Each row is a point on a landscape with many valleys, with its height.
A ball rolls from a point to the lowest of its 2 nearest points, and stops where none of them is lower. Distance is the straight distance between rows; heights are no part of it.
<760> height 768: [ 2.41  2.59 -1.64  1.54 -1.71  1.89  1.21 -0.84  4.23  0.37  4.31 -1.74
  3.11 -2.18  0.07 -1.44  2.68 -1.78 -2.92 -1.00  1.73  1.74  2.06  3.05
  0.87 -2.13 -0.88  2.34  3.16 -1.67 -0.34  3.92  1.76]
<392> height 562: [-2.15 -3.66 -1.65 -3.48 -0.11 -1.02  1.20 -0.65  0.32 -1.00 -3.03 -2.07
 -1.27  1.99 -0.23 -1.40  1.65  2.56  2.01 -0.87 -0.66  3.49 -2.81 -3.69
  1.65  3.61 -1.42 -1.97  0.89 -1.37  1.24 -1.65  1.96]
<352> height 703: [-2.89 -4.22 -4.39  0.30  2.48 -3.59  2.13 -1.77  2.59  1.47 -0.24  2.68
  1.32  3.96  1.29  1.09 -4.78  0.54 -0.49 -0.30 -4.18  3.08  0.21 -1.10
  0.78  1.15  1.22  2.53  1.40 -2.67 -0.42  3.29  1.23]
<481> height 470: [ 4.31 -2.41 -1.67 -2.80  2.24  4.16  1.54 -0.81  2.10  1.56  1.17  3.24
  0.09  1.67  2.49 -2.74  0.44 -1.20 -0.07 -4.20  3.11  2.01 -0.68  1.80
  2.40  1.18  0.64 -0.11 -0.61 -1.97  0.32  0.09 -3.02]
<347> height 651: [ 3.21  1.71  1.04 -0.69 -1.65  0.84 -5.40  1.67 -1.74  0.87  0.96  2.44
 -1.96 -1.62 -4.36 -2.44  6.28  3.99  1.71  0.62 -1.56 -0.34 -1.61 -4.34
  0.92  3.11 -3.37 -2.02 -4.77  0.99  2.36  0.78  2.08]
<47> height 729: [-1.16 -0.14 -3.77  2.13  2.71 -1.05  3.83 -4.02 -2.66  2.05  1.56  0.31
  0.25 -0.91 -0.51  2.96 -1.24  0.67 -1.43 -1.72  0.57  2.59  0.05 -0.73
 -2.97  0.01  2.65 -0.13  4.08  0.73 -0.03 -0.40  1.52]
<190> height 429: [ 1.46 -2.69 -4.20  1.78  0.07  3.31  1.52  1.21 -4.26 -1.40 -2.00  4.08
  1.51 -2.88  1.25  2.05 -1.86  3.00 -1.91 -1.63  1.76 -0.22 -4.98  0.15
 -0.26 -0.79  0.00  1.78 -1.02 -1.58 -2.64 -2.57  0.88]
<163> height 542: [-1.45 -0.71  2.89 -0.61 -1.12 -0.28 -1.34  1.69  2.88 -1.69 -1.66 -2.62
 -1.39 -2.56  0.72  1.11  2.98 -1.78  2.04  2.49  1.00 -4.05 -2.29  3.58
  1.87  0.06 -2.78 -2.12  0.80 -0.62  3.37  0.10 -0.14]
<812> height 450: [ 8.03  2.67 -0.11 -3.01  0.07  1.56  1.66 -0.52 -2.94 -1.34  2.58  1.16
  1.03  2.54  5.28 -2.87  1.51  0.78  0.27 -5.75  3.80  4.70  1.67 -0.24
  4.12  1.48 -0.03  0.17 -1.08  1.53  0.24  0.73 -3.25]
<750> height 333: [-0.97  4.40  0.41  2.35 -0.19 -5.40 -1.85  0.62 -0.73 -1.60 -0.04 -6.48
  0.03  1.03 -2.00  4.32  0.04 -0.11 -1.75  3.11 -2.07 -0.48  0.91 -2.10
  0.47 -0.60 -0.65 -1.65  1.65  1.34  1.31 -2.17  0.41]
<907> height 653: [ 5.99 -0.57 -1.09 -1.28 -0.87 -4.76  0.79  2.52 -1.21 -0.01  5.21  2.02
  0.18  0.97  2.73  3.58 -3.04 -0.49 -1.09  2.09 -1.23  3.08  1.30  3.39
  1.82 -1.61 -1.87 -1.05 -1.13 -3.61 -0.06  0.28 -1.22]
<319> height 742: [-1.09  2.00  0.35  0.46 -0.75 -0.40 -0.52  2.84  2.88 -0.33  0.91 -0.44
  2.26 -0.02 -0.63  1.07 -5.65 -1.82 -0.18  2.62 -6.14 -0.87  3.83 -1.20
 -2.03 -0.47 -2.34 -1.04 -2.58  1.70 -1.54  3.08  2.46]
<707> height 612: [-0.53  3.89  2.13  2.18 -0.11 -3.24 -0.43 -4.03  2.24 -0.47 -4.48 -5.07
 -0.30 -0.79  1.70 -1.93  0.75 -0.14 -0.39 -1.83  1.46 -4.34 -1.76 -0.56
  2.69  4.58  2.54 -1.60  1.78  4.79  3.80 -1.49  0.14]
<692> height 574: [-3.96 -2.59 -2.17 -0.19 -1.41 -2.48  0.96  1.22 -3.05 -2.61  1.55 -0.62
 -1.75  1.37  0.68  0.65  0.26  2.65  4.09  2.33  0.69 -0.10 -0.98 -2.56
  4.38 -1.91  3.75  2.25  3.26 -2.47 -1.12 -3.19  0.86]
<356> height 293: [-4.58 -5.26 -0.61 -3.51  3.57 -0.66  3.60 -3.31  1.06  2.55 -1.60 -0.25
 -2.66  3.09 -1.39 -1.49  1.31  2.38  0.56  0.06  0.86 -1.61 -1.78  0.84
 -2.77 -0.58  6.56 -0.13  0.63 -2.41  0.12 -3.67 -4.54]
<167> height 674: [ 3.43 -3.95  0.03 -1.27 -0.35 -4.27  2.47  1.95  1.12 -1.10  3.96 -1.00
  1.05  1.97  4.10  0.84 -1.33 -2.66 -2.20 -0.66  2.46  4.38  1.35  3.78
  2.61 -3.19 -0.94  0.80  1.28 -2.23 -1.88 -4.35 -1.07]
<97> height 604: [ 0.25  1.36  4.99 -1.12  1.18  0.62 -1.75  2.10  1.36  4.30 -3.17  0.14
 -2.33  3.47 -1.41 -1.68  2.59 -2.48  1.18  0.37 -0.34  0.19  0.53  1.80
 -2.83  1.84 -0.26 -2.89 -1.42  2.43  3.08 -0.04 -0.48]
<314> height 493: [ 4.28 -0.88 -0.92  2.48  2.44 -1.09  0.40  0.82  5.09 -0.51 -3.35  0.91
  1.26 -0.69  3.33  1.04  2.67  0.57 -2.54 -2.94  0.96 -1.07 -3.33  3.67
  3.72  2.05 -2.36 -2.75 -2.05 -5.04  1.80  2.39 -1.24]
<69> height 597: [-0.62  0.34 -2.83 -1.64 -1.01 -5.67  1.24  1.15 -4.45 -3.02  3.38 -1.17
 -2.23  2.22  0.58  1.00  1.04  4.09  2.87  3.20 -1.64  1.31  0.12 -1.43
  3.88 -0.44  0.95 -0.37 -0.69 -2.61  0.45  0.73  0.71]
<411> height 744: [-1.22 -2.47 -5.35  1.00  0.99  0.31  3.88 -2.80 -0.63  1.47  4.71 -3.28
  2.36 -4.34 -0.89 -0.88  0.93  2.47 -1.87 -0.27  2.29  1.15  0.49 -1.22
 -4.39 -1.73 -1.37 -0.58  2.30 -1.60 -0.18  2.30  2.37]
<583> height 629: [ 2.76  2.24 -0.39  1.78 -0.85  3.02 -4.63  1.17  2.81 -0.53  1.11  2.23
  0.49 -0.68 -1.00 -1.78  2.84  1.35  2.71  0.98 -2.37 -2.90 -2.65 -2.85
  1.82  2.54  0.28 -1.89 -5.46 -0.11  3.71  4.15 -1.14]
<901> height 147: [-0.52 -2.99  2.57 -0.82  2.73  0.92 -2.90  2.88  0.29  0.04 -1.90 -1.34
 -0.36  1.88 -1.15  2.85  1.56 -0.65 -2.32 -0.10  1.74  3.73 -0.58  1.38
 -2.81 -3.83 -4.50 -1.13 -0.52 -0.23 -2.79 -4.56 -3.55]
<567> height 763: [ 2.54  4.56 -1.07 -0.51  0.21  1.86 -0.51 -1.57  0.08  0.44  2.02 -2.44
  0.40 -3.37 -2.84  1.96 -2.28 -0.38  0.93  2.12 -3.95 -1.03  3.67 -4.20
 -2.33  3.77 -1.43 -3.74 -0.53  2.30  1.36  2.58  1.34]
<845> height 331: [ 1.97  5.18  1.98  2.49 -0.87  2.39 -2.75  1.47 -2.53 -5.14 -0.52  1.28
  0.36 -0.12 -1.58  0.01 -1.74 -0.55 -2.81  0.07 -2.72 -6.01  3.72  1.64
 -1.61 -2.28 -3.58 -0.91 -2.57  1.47 -2.61 -1.31 -3.69]
<735> height 540: [-3.09  1.36  3.60  1.52 -1.70  0.22  0.01 -0.03 -1.27 -1.41  1.90 -1.93
 -1.95  0.10 -0.96 -3.63  5.44  2.04  3.76  0.60  1.62 -2.03  1.32  2.13
  4.40 -1.51  1.20  1.40  0.92 -4.06 -0.09  2.16 -0.25]
<468> height 263: [ 0.34 -1.33  1.52 -2.41  0.42  2.95 -1.75 -1.17  0.83 -0.50  0.64  0.65
 -2.22 -4.07 -2.49  4.92  0.37 -5.33  4.62  2.61  0.37  1.84  4.44  4.13
 -2.25 -3.15 -0.60  0.14  3.55  1.92 -1.05 -3.82 -2.89]
<872> height 376: [-0.40  2.83 -2.18 -1.58 -2.50 -1.52 -2.24  0.25 -6.49 -4.43 -1.47 -0.15
 -0.61  2.45 -2.83  0.81 -3.90  3.07  1.89  2.59 -2.34 -3.42 -0.28 -4.34
 -0.96  0.12  0.66 -0.87 -0.80  2.84 -1.46 -2.71 -2.76]
<898> height 628: [ 2.44 -3.34 -3.03 -2.38 -1.60 -1.34 -0.14  2.13 -4.74 -2.00  3.91  2.95
 -1.13 -0.03  1.42  0.93 -2.18  1.64  0.02  4.13 -0.19  0.25 -1.03  1.10
 -0.04 -1.34 -1.54 -0.83 -2.80 -1.45  1.22  0.61  0.03]
<210> height 678: [ 4.76  2.93  3.92 -0.38 -0.60 -0.65 -3.47  2.27  0.76  2.18 -0.64 -3.58
 -1.96 -1.26 -2.71 -2.03  7.18  1.28  0.18 -0.91 -0.25  0.83 -0.11 -3.89
  0.71  3.52 -3.22 -5.92 -3.37  2.71  1.87 -1.51  1.82]
<801> height 379: [ 0.94  2.75 -0.58  0.15 -0.84  2.41 -3.69  0.34 -5.46 -5.18 -4.10  0.69
 -0.54  1.30 -3.30 -0.20 -0.20  3.50 -1.00  1.35 -1.11 -2.97  1.00 -1.60
 -1.92 -1.53 -3.45 -0.95 -2.31  0.39 -3.04 -1.84 -3.99]
<71> height 743: [ 1.96  1.88  2.00  4.03 -0.56  1.77 -1.27  5.26 -1.64  2.72  1.18  3.01
  1.09  2.11  2.26  0.45 -0.28 -0.51 -2.58 -3.83 -1.62  5.10 -0.47 -1.23
  1.48 -2.64  1.60  1.96 -2.61 -0.82 -3.28 -2.06  3.32]
<126> height 480: [-2.94 -1.22  0.58 -0.76 -0.08  6.91 -0.23 -0.08 -0.43  1.65 -5.22  1.16
  0.17  0.06 -1.54 -4.56  1.48  2.38 -0.68 -3.73  1.13 -0.04 -3.67 -3.52
 -2.41  2.40 -0.39  0.61 -3.15  2.82 -0.89  0.66  2.71]
<54> height 577: [ 0.09 -0.46 -0.27  3.05  1.36 -0.35 -2.34 -0.80  2.39 -2.32 -4.17 -5.72
 -0.36 -1.73  1.45  1.13  2.99  0.16  0.06  0.10  4.25 -2.70 -5.10 -1.20
 -0.26  1.58  0.65 -2.46  1.49  2.75  3.39 -2.46 -2.02]
<152> height 384: [-1.68  3.35 -2.28  0.44 -3.52 -3.00  2.35 -4.09 -2.19 -2.26  0.20 -0.57
  2.20 -1.00  1.10 -2.25 -3.98  1.24 -2.02 -0.71 -2.86 -1.23  1.87 -5.46
  0.83  3.42  0.35  1.62 -1.31  3.76  1.44  3.06  5.47]
<962> height 226: [ 1.31 -0.42 -0.42 -0.11  3.73 -3.57 -0.83  0.62 -0.78 -0.95 -1.56 -4.49
 -1.17  3.76 -2.78  3.51  1.26  1.13 -1.09  1.71 -0.62  3.02  0.07 -1.69
 -2.11  0.21 -2.60 -4.14 -0.19 -1.46 -0.33 -2.62 -3.98]
<799> height 571: [ 1.35  1.79  1.21 -0.01 -1.42  0.57 -4.03  0.70 -2.11 -0.15 -2.48  8.25
 -1.46  2.05  0.05  2.40 -3.55 -4.42  1.14  1.02 -2.23  0.42 -0.97  4.85
 -0.58  0.55 -0.10  1.47  1.10  2.01  2.64 -0.23 -2.23]
<407> height 267: [ 1.29 -0.74  0.46  0.36  0.17  2.09  0.53 -1.05  2.51 -1.17  0.44  2.13
  1.51 -0.97 -0.81  0.46 -3.13 -3.96 -0.39  0.08 -1.37  5.42  6.58  2.54
 -1.05 -0.20 -3.17  3.12  1.84  0.24 -5.73 -2.03 -0.17]
<869> height 157: [ 2.90 -1.13  0.72 -4.73 -1.18 -1.33  2.89 -0.21  0.73  1.93  4.65 -2.55
 -1.27 -0.99 -0.69  0.14  1.01 -2.41  1.54  3.21  2.79 -1.48  3.83  4.32
  3.07  0.15  1.80 -1.80  2.84 -2.03  1.25  0.82 -2.97]
<900> height 514: [ 2.99  0.57  1.03  1.02 -1.90  0.00 -0.12  2.15  0.71 -2.97  0.26 -2.33
 -0.32 -3.05  2.52  0.96  5.87 -0.36 -0.24 -1.18  2.27 -1.97 -2.65  2.01
  5.60 -1.36 -3.53 -1.75 -0.70 -5.49  0.55  0.71  1.57]
<740> height 715: [-0.09  1.31 -2.21  4.17  0.97 -1.68  0.69  2.37  5.60  3.80  2.25 -0.31
  3.99  0.39  0.93  1.20 -1.49 -1.23 -0.36 -1.73 -4.93  1.91  2.46 -0.44
  0.76 -2.55  2.42  3.10 -0.31 -3.88 -3.12  4.06  3.64]
<490> height 342: [-2.14  2.22  1.73 -0.31 -0.20  4.51 -3.19 -0.81 -0.87 -1.68  1.10 -3.72
 -1.28  0.95 -2.78 -1.72  1.07 -2.51  3.81  0.92  1.72 -0.39  2.00 -4.07
 -1.38 -0.05  1.38 -0.60  1.93  5.09  0.28 -1.50 -1.28]
<321> height 234: [-1.34 -1.87  0.88  1.63  5.11  0.12  1.50 -1.73  5.03  2.98  1.17 -0.17
  1.56  0.31 -2.01  1.53 -0.97 -0.48 -1.33 -1.02 -2.05  1.80  6.98  2.99
 -2.79 -1.74  0.61  1.91  2.86 -2.77 -6.08  0.04 -3.08]
<406> height 503: [-5.49 -3.54  3.40 -1.32  0.91  4.40  1.23  0.52  0.37  3.99 -2.02  1.30
 -0.34  2.70 -0.29 -6.79  0.82  1.07 -0.75 -5.00  4.11  2.98 -1.17 -0.12
 -1.78 -1.05  1.39  3.53 -0.85 -0.61 -2.22  0.65  2.43]
<915> height 632: [-2.97 -3.20  3.62 -3.11  0.77 -2.02 -0.20  0.26  1.15  3.82 -3.75  0.94
 -2.07  1.16 -2.54  1.79 -0.81 -2.14  0.85  1.25  0.68  0.17 -2.61  0.74
 -3.18  2.39  0.65 -3.69 -0.54  0.73  3.52 -0.44  1.53]
<383> height 716: [-3.14 -2.69 -5.29  2.16  3.35 -1.39  2.39 -2.65 -1.84  0.96  0.60  2.57
  1.76  2.03 -0.91  0.28 -3.90  2.39 -1.94 -0.17 -1.37  2.69 -1.54 -2.95
 -4.13 -0.92  2.69  4.28  1.59  0.59 -3.07 -0.61  0.58]
<150> height 727: [-0.22  2.76  0.86  3.23 -2.42 -2.87 -0.17  2.30 -0.79  0.76  3.74  0.85
  1.41  1.42 -0.02  0.68 -0.40 -1.16 -1.71 -0.56 -4.12  3.54  4.04  0.86
  0.56 -4.01  0.21  4.51 -0.56 -2.30 -3.24  1.45  2.85]
<930> height 368: [ 2.98 -1.55 -2.89  1.92  0.85  0.99  0.33 -1.40 -1.67 -3.35  1.47  2.53
  2.18 -4.43  2.56  4.41 -2.49 -3.85 -2.47 -0.67  1.91  0.50 -0.08  4.12
 -1.57  0.16 -3.02  0.92  3.04  0.64 -0.29 -2.47 -1.73]
<261> height 224: [ 1.03  0.79  1.32 -2.11  1.36  2.21 -2.28 -0.84  0.22  0.28  3.60 -1.30
 -2.74 -2.14 -3.42  1.19  4.77 -0.45  4.62  4.20  1.41  0.28  3.81  2.48
  0.03 -2.46  0.01 -2.20  2.36 -0.56 -0.10 -0.40 -3.69]
<107> height 599: [-2.77  1.35  0.60  4.51 -0.36 -5.82  3.22  0.52  1.51  1.84 -0.30 -4.36
 -1.16 -1.15  2.21 -2.02  0.25  3.16 -0.95  0.89 -0.33 -3.00 -2.98 -1.06
  2.48 -0.11  4.65 -0.63  0.07 -0.92  2.08  0.69  3.32]
<405> height 307: [ 0.23  2.77 -5.31 -1.54 -4.17 -1.27  1.46 -1.10 -4.42 -4.14 -2.34  0.88
  2.13  3.52 -0.26 -0.60 -4.47  2.60  0.05 -0.68 -3.53  1.57  0.30 -3.89
 -1.03  1.90  0.26  1.40 -0.51  3.07 -1.99  0.30  1.35]
<844> height 495: [-3.29 -0.62  3.19 -1.83  0.34 -4.95  3.28 -0.75 -0.50  1.26 -4.92  1.54
 -1.93 -1.22  0.58  2.13 -5.68 -1.41 -1.55 -0.11 -1.41 -3.25  1.69  3.84
  0.85  1.16 -0.97 -1.55  0.86 -1.85  0.73  3.28  3.27]
<719> height 518: [-4.33 -6.12  1.93 -3.65  0.58  3.80  2.24 -0.22  3.44 -0.53 -2.82  1.28
  0.51  2.93  0.50 -5.29  0.17 -1.88  2.22 -2.29  4.09  1.94 -1.29  2.37
 -0.36 -0.97 -0.99  2.81  1.01  0.11 -1.27  0.08 -0.13]
<8> height 844: [ 2.18  3.37  1.37  2.09 -2.40 -2.03 -3.25  0.00 -1.53  0.49  2.34 -0.97
  1.17  5.07  0.50 -3.77 -0.68 -0.07 -2.67  1.10 -0.15  0.50 -1.98 -1.92
  0.30 -0.12 -0.11  0.64 -2.05  5.41  5.98  2.49 -0.31]
<226> height 541: [ 0.21  0.28  2.61 -2.31 -0.78 -0.67 -0.65  1.77 -2.13  1.53 -1.97  5.26
 -1.54  0.36  1.97  2.50 -6.73 -3.58  0.66  0.78 -0.60 -3.78 -0.47  2.43
  0.20  0.76  3.10 -0.50  0.48  2.21  1.47  0.61  1.28]
<457> height 557: [-4.19 -1.51 -0.30  2.56  0.52 -0.79  0.55  0.08 -2.68 -0.14  1.02  1.65
 -2.28  0.72 -0.37  0.33  3.62  1.76  2.33 -1.00  0.46  0.83  0.81  2.06
  2.18 -3.28  4.00  3.81  3.58 -3.54 -3.43 -1.85 -0.97]
<360> height 321: [-0.07 -1.59 -0.69 -3.40  3.34  0.16  1.40 -3.57 -1.13  3.07  2.85  0.99
 -3.75 -3.35  0.97  4.34 -1.60 -1.57  2.37  1.54  1.73 -3.41  0.74  0.54
  0.68  1.32  7.82 -1.67  3.93  0.22  2.32 -3.30 -4.16]
<80> height 573: [-1.46  0.14  6.75 -1.36 -1.16  4.49 -0.98  4.29 -2.05  2.40 -1.88 -0.35
 -2.96  0.66 -3.75 -3.22  2.94  0.75 -1.00  1.65 -0.37 -0.96  0.33  3.75
 -3.66 -1.53 -4.63 -3.19 -4.69 -0.22 -0.62 -0.42  1.04]
<938> height 691: [-0.79 -5.59 -1.36 -2.62  0.77 -4.73  3.49 -2.39  4.59  0.58  2.75  1.20
  1.83  2.16  1.72 -0.14 -4.18 -2.32  0.00  1.62 -1.12  2.27  2.91  3.24
  2.22 -0.78  0.86  3.60  2.11 -5.10 -2.47 -0.36 -2.32]
<191> height 578: [ 0.61  3.08  4.27 -1.63 -0.84 -3.26  0.58 -0.04  1.14  0.90 -1.89 -1.18
 -1.95  1.13  3.69  1.19 -4.81 -1.46 -0.29  1.65  0.47 -5.73 -0.15  1.54
  3.09  2.14  4.18 -0.88  1.17  3.45  2.99  0.10 -1.80]
<483> height 608: [ 3.73  1.36 -0.32  1.66 -0.48 -1.15 -3.86  3.21  6.99  2.44  0.53 -3.95
  0.95 -2.77  0.41  0.91  4.13  0.74  1.95  1.14  1.36 -3.24 -4.21 -3.60
  2.29  1.50  1.80 -4.07 -2.01 -0.80  2.94  1.96 -0.42]
<873> height 533: [-0.26  0.07  3.03 -3.01 -3.86  3.51 -0.70  2.66 -2.28 -0.22  1.36 -2.78
 -0.40 -1.65 -2.75 -4.80  0.90  0.64 -0.38  3.51  0.12 -2.30  1.22 -1.09
 -3.25 -1.51 -6.12 -2.62 -5.52  1.31 -0.03  0.66  2.75]
<571> height 598: [-2.52 -2.61 -0.47 -1.33  0.51 -1.87 -0.15 -2.24  1.04 -0.05 -6.78  6.47
  0.13  2.70 -1.41  1.59 -2.97 -2.88 -0.68 -1.70 -1.24 -1.06 -1.04  6.13
 -2.62  0.41  0.55  2.01 -0.41  0.99 -0.45 -1.28 -3.32]
<451> height 260: [-1.93 -2.91 -0.65 -0.66  4.75 -2.19  4.00 -2.55  3.02  2.16  0.59 -2.08
 -0.09  2.57 -1.71  1.61 -0.52  2.96  0.03 -0.36 -1.09 -0.46  2.73  0.77
 -1.95 -0.99  3.08 -0.68  2.22 -4.49 -4.13 -3.15 -5.00]
<269> height 482: [ 4.00  0.37  2.21 -0.58  4.59  2.60  0.85 -1.01  4.64  0.52 -3.43  2.43
  0.27 -0.70  2.29 -0.85  2.97  0.60 -0.78 -6.54  2.70 -0.38 -2.39  4.89
  4.12  1.45 -2.30 -1.43 -1.22 -3.89 -2.76  1.74 -4.28]
<785> height 537: [-3.31 -6.82 -2.35 -3.51  0.17  2.08  1.52 -0.86 -0.02 -2.16 -6.75  1.50
  0.45  4.22 -1.01 -1.88 -0.82  1.57  0.03 -2.44  1.43  2.93 -4.80 -1.17
 -2.14  0.64 -2.67  1.62  0.25 -1.25 -1.14 -2.23 -0.60]
<19> height 752: [ 0.98 -1.26  1.96  3.14  0.51  3.36 -0.67  1.76  1.17  1.77 -0.58  5.25
  1.35 -1.49  3.03 -0.17 -0.54 -1.11 -0.72 -5.02  1.42  1.60  0.55  1.54
  2.14 -2.17  2.45  4.76  0.64 -1.72 -5.13 -2.36  1.23]
<623> height 758: [-0.07  2.00  2.77  0.06  1.17  6.77 -3.32  2.52  3.23 -0.22 -3.15  4.94
  1.30 -1.92  2.41  1.73  0.20  0.57  0.88 -5.24  0.48  0.58 -3.73 -1.82
  3.28  0.03 -1.84  4.01 -2.81 -3.06 -4.39 -0.12  0.88]
<332> height 278: [-1.97  2.15  2.78 -0.34 -2.14  5.39 -6.84  2.23 -1.87  0.27 -2.54 -0.27
 -1.72  1.09 -3.06  2.17  3.56 -1.99  2.08  1.35  1.26  2.28 -2.68 -2.86
 -3.41 -0.33 -0.50  0.59  0.58  4.02  2.53 -3.01  0.43]
<967> height 426: [ 4.75  4.70 -1.17  2.45  0.74 -0.49  0.73 -2.67 -5.19 -3.63  2.15  1.31
 -0.98  0.61  2.57 -1.94  3.58  2.03 -0.85 -2.56  0.97  0.53  2.41  1.34
  3.54 -0.45  1.09  0.59  0.17 -0.35 -0.78 -0.21 -3.72]
<906> height 469: [-0.46  0.33 -1.58 -3.43 -4.64 -0.33  0.37 -1.92 -4.47 -2.20  2.39 -0.78
  0.24 -1.93 -2.94 -3.79 -1.51  0.94  0.79  3.54 -2.06 -1.75  1.60 -3.37
 -1.55  0.62 -3.64 -0.49 -3.56  2.71  2.06  4.10  4.73]
<230> height 627: [-1.13  0.11 -1.82  2.77 -0.19 -1.01  2.21  2.90 -1.56  1.29  0.26 -0.32
 -0.94 -1.97  3.13  0.03 -0.86  3.08  1.24 -1.79 -1.51 -1.11 -3.40 -3.87
  1.94  0.25  5.29 -0.75 -3.62 -0.49 -0.68 -1.08  3.74]
<333> height 626: [ 3.74 -0.34 -2.84  0.72  0.18  1.03 -4.09  2.71  6.35 -1.89  3.26 -2.61
  2.51 -1.20  4.95  1.79 -0.08 -0.15  2.06  0.91  1.22 -0.65 -2.44 -4.38
 -0.03 -0.84  0.19 -2.57 -3.78  0.65 -0.30 -0.02 -3.63]
<954> height 400: [ 4.33  1.78 -4.03  4.78  1.72 -0.16  0.22 -0.13 -4.14 -2.98  2.23  2.68
  0.97 -3.64  3.00  2.63  0.34  0.34 -2.89 -1.81  0.60  0.53 -0.40  1.67
  1.51 -1.18  0.03  1.36  1.19 -1.42 -1.86 -1.55 -2.13]
<29> height 447: [-1.45  1.11 -0.70 -1.24 -0.16 -4.20  3.47 -4.29  0.35 -1.07 -3.49 -0.27
 -0.25 -1.73  2.40  0.73 -4.88  0.36 -1.36 -1.34 -2.24 -2.28  1.69 -1.05
  3.83  5.20  0.18 -0.59  1.77  1.37  1.55  3.82  3.86]
<489> height 564: [-6.20  2.49  2.18  4.76 -2.32 -1.88 -0.97  0.47  1.55 -0.98  0.59 -3.04
 -0.47  1.93 -0.56 -1.83  2.21  0.05  0.14  1.88 -0.75 -2.84 -0.55 -0.92
  1.23 -1.39  2.01  3.56  2.09 -0.75  0.37  3.04  0.66]
<566> height 255: [ 3.09 -0.49 -1.14 -4.66  0.49 -1.45  2.46 -1.48  0.31  3.11  4.97 -3.09
 -1.72 -3.90  0.59  2.07 -0.54  0.95  1.27  3.26  4.46 -3.64 -0.32 -1.45
  1.72  1.76  5.03 -3.81  1.95  1.99  4.40 -0.25 -2.96]
<244> height 781: [-0.89  4.33  0.94  0.73  1.83 -0.30  0.10 -4.37  0.95  1.34 -2.39 -1.65
 -1.08 -4.13 -3.41  2.97 -0.50 -0.11  1.18  0.12 -2.59 -5.12  3.09 -2.23
 -2.31  5.01  1.34 -4.20  2.91  4.35  0.80  0.99  1.30]
<227> height 801: [-2.19  0.64 -0.15  3.39 -1.23 -4.24  1.59 -2.95 -1.61 -0.13 -2.30  0.29
  0.96  0.45 -0.54 -4.17  1.69  1.07 -3.86  0.70 -0.35 -1.40 -3.94  0.98
 -0.48  1.19 -2.73  1.70 -0.99  1.31  5.34  4.20  5.45]
<747> height 315: [ 1.08  0.58  0.86  2.99 -2.11 -0.42 -0.49  0.91 -0.86 -0.28  2.38  0.99
  3.29 -3.35  2.10  2.97 -3.82 -4.67 -1.73  0.53  0.51  2.96  3.41  1.74
  0.30 -2.91  0.21  4.28  5.47  1.46 -3.37 -4.71  1.82]
<546> height 337: [-4.63 -2.83  1.14 -1.88  1.58  1.04  0.80 -0.27 -0.89  2.10 -0.85 -2.26
 -3.79 -0.39 -0.40  0.86  2.01 -0.61  4.81  1.51  3.44 -3.22 -2.45 -0.49
 -2.04 -0.60  6.85 -0.95  1.72  1.62  1.70 -5.39 -2.03]
<367> height 309: [-0.45  1.84  0.64 -4.61 -0.60  4.96 -0.88 -2.06 -0.87 -0.70 -0.62  0.49
 -0.97  0.72 -3.41  1.47 -1.38 -4.07  3.13  2.26  0.28  3.13  4.50  0.25
 -4.14  1.75  0.10  0.50  2.81  5.68  0.12 -1.31 -2.22]
<813> height 779: [-2.39 -1.49 -1.50  1.60 -2.52  0.05  1.43 -1.37 -0.64 -1.89  2.52  0.87
  1.83 -1.16  1.39 -3.18  2.92 -0.40 -1.87 -0.18  0.45 -0.46 -0.94  3.40
  1.55 -2.42 -4.84  4.09  1.72 -2.81  2.48  4.70  3.01]
<49> height 457: [-1.01 -1.75 -3.12  2.25  1.70  5.91 -1.09  0.23 -2.61  1.78 -2.65  4.16
  1.17 -2.59 -1.34 -0.83  2.53  2.42 -3.91 -2.58  1.36  0.47 -5.12 -2.61
 -4.11  0.80 -0.56  0.89 -2.96 -0.78  0.74  1.02  2.58]
<533> height 823: [-2.03 -0.57 -0.44  1.37 -0.71 -2.69 -0.33 -2.59 -1.58 -0.31  0.28 -0.74
  1.66  5.10 -2.02 -7.52  2.87  2.40 -0.96  1.27  1.15  0.29 -2.63 -1.63
 -1.68  0.59 -1.04  2.48 -0.59  2.71  4.40  3.22  0.56]
<120> height 728: [-1.17  0.99 -1.92  0.40 -2.42 -2.20  2.62  1.57  5.03 -0.01  2.80 -2.47
  4.37  0.27  4.45 -0.42 -4.29 -0.81 -0.75  0.21 -4.17 -0.05  2.07 -2.63
 -0.05 -0.76 -0.54  0.32 -2.95  0.61 -1.74  5.91  3.02]
<308> height 757: [ 1.10 -0.29 -1.03 -0.42 -0.79  2.30  3.47 -2.51  3.64  1.99  3.94 -3.71
  2.79 -3.65 -1.50 -3.21  0.72 -0.41 -1.45  0.43  0.24  0.29  3.16 -0.08
 -2.88 -0.10 -3.37 -1.68  0.02 -0.32  0.38  5.13  3.35]
<640> height 208: [ 0.55 -0.47  1.42 -0.25  0.20  4.27 -4.09  6.20 -0.77  1.63 -0.70  0.50
  0.20  0.58 -2.89  4.09  0.65 -1.60 -0.91  0.76  0.56  4.44 -0.51 -0.96
 -4.81 -1.87 -3.04  0.05 -1.90  0.38 -0.51 -3.99  1.07]

For each start below, name the point where the ball stops.
<760> | <735>
<392> | <321>
<938> | <735>
<210> | <405>
<707> | <321>
<481> | <321>
<190> | <321>

Call two points neighbours if one is among the 2 nearest of the other. Go from one point of each pair to the other, from neighbour to neighbour, staying as low as possible. Name the highest point that can't be avoided.
<321> / <869> | <546>
<869> / <735> | <489>
<845> / <901> | <707>
<483> / <405> | <210>
<901> / <321> | <490>

Write out the way that a ball takes from each point below.
<8> | <227> > <813> > <760> > <308> > <411> > <47> > <383> > <352> > <938> > <167> > <907> > <898> > <69> > <692> > <457> > <735>
<533> | <227> > <813> > <760> > <308> > <411> > <47> > <383> > <352> > <938> > <167> > <907> > <898> > <69> > <692> > <457> > <735>
<244> | <707> > <54> > <163> > <900> > <314> > <269> > <481> > <812> > <967> > <954> > <930> > <747> > <407> > <321>
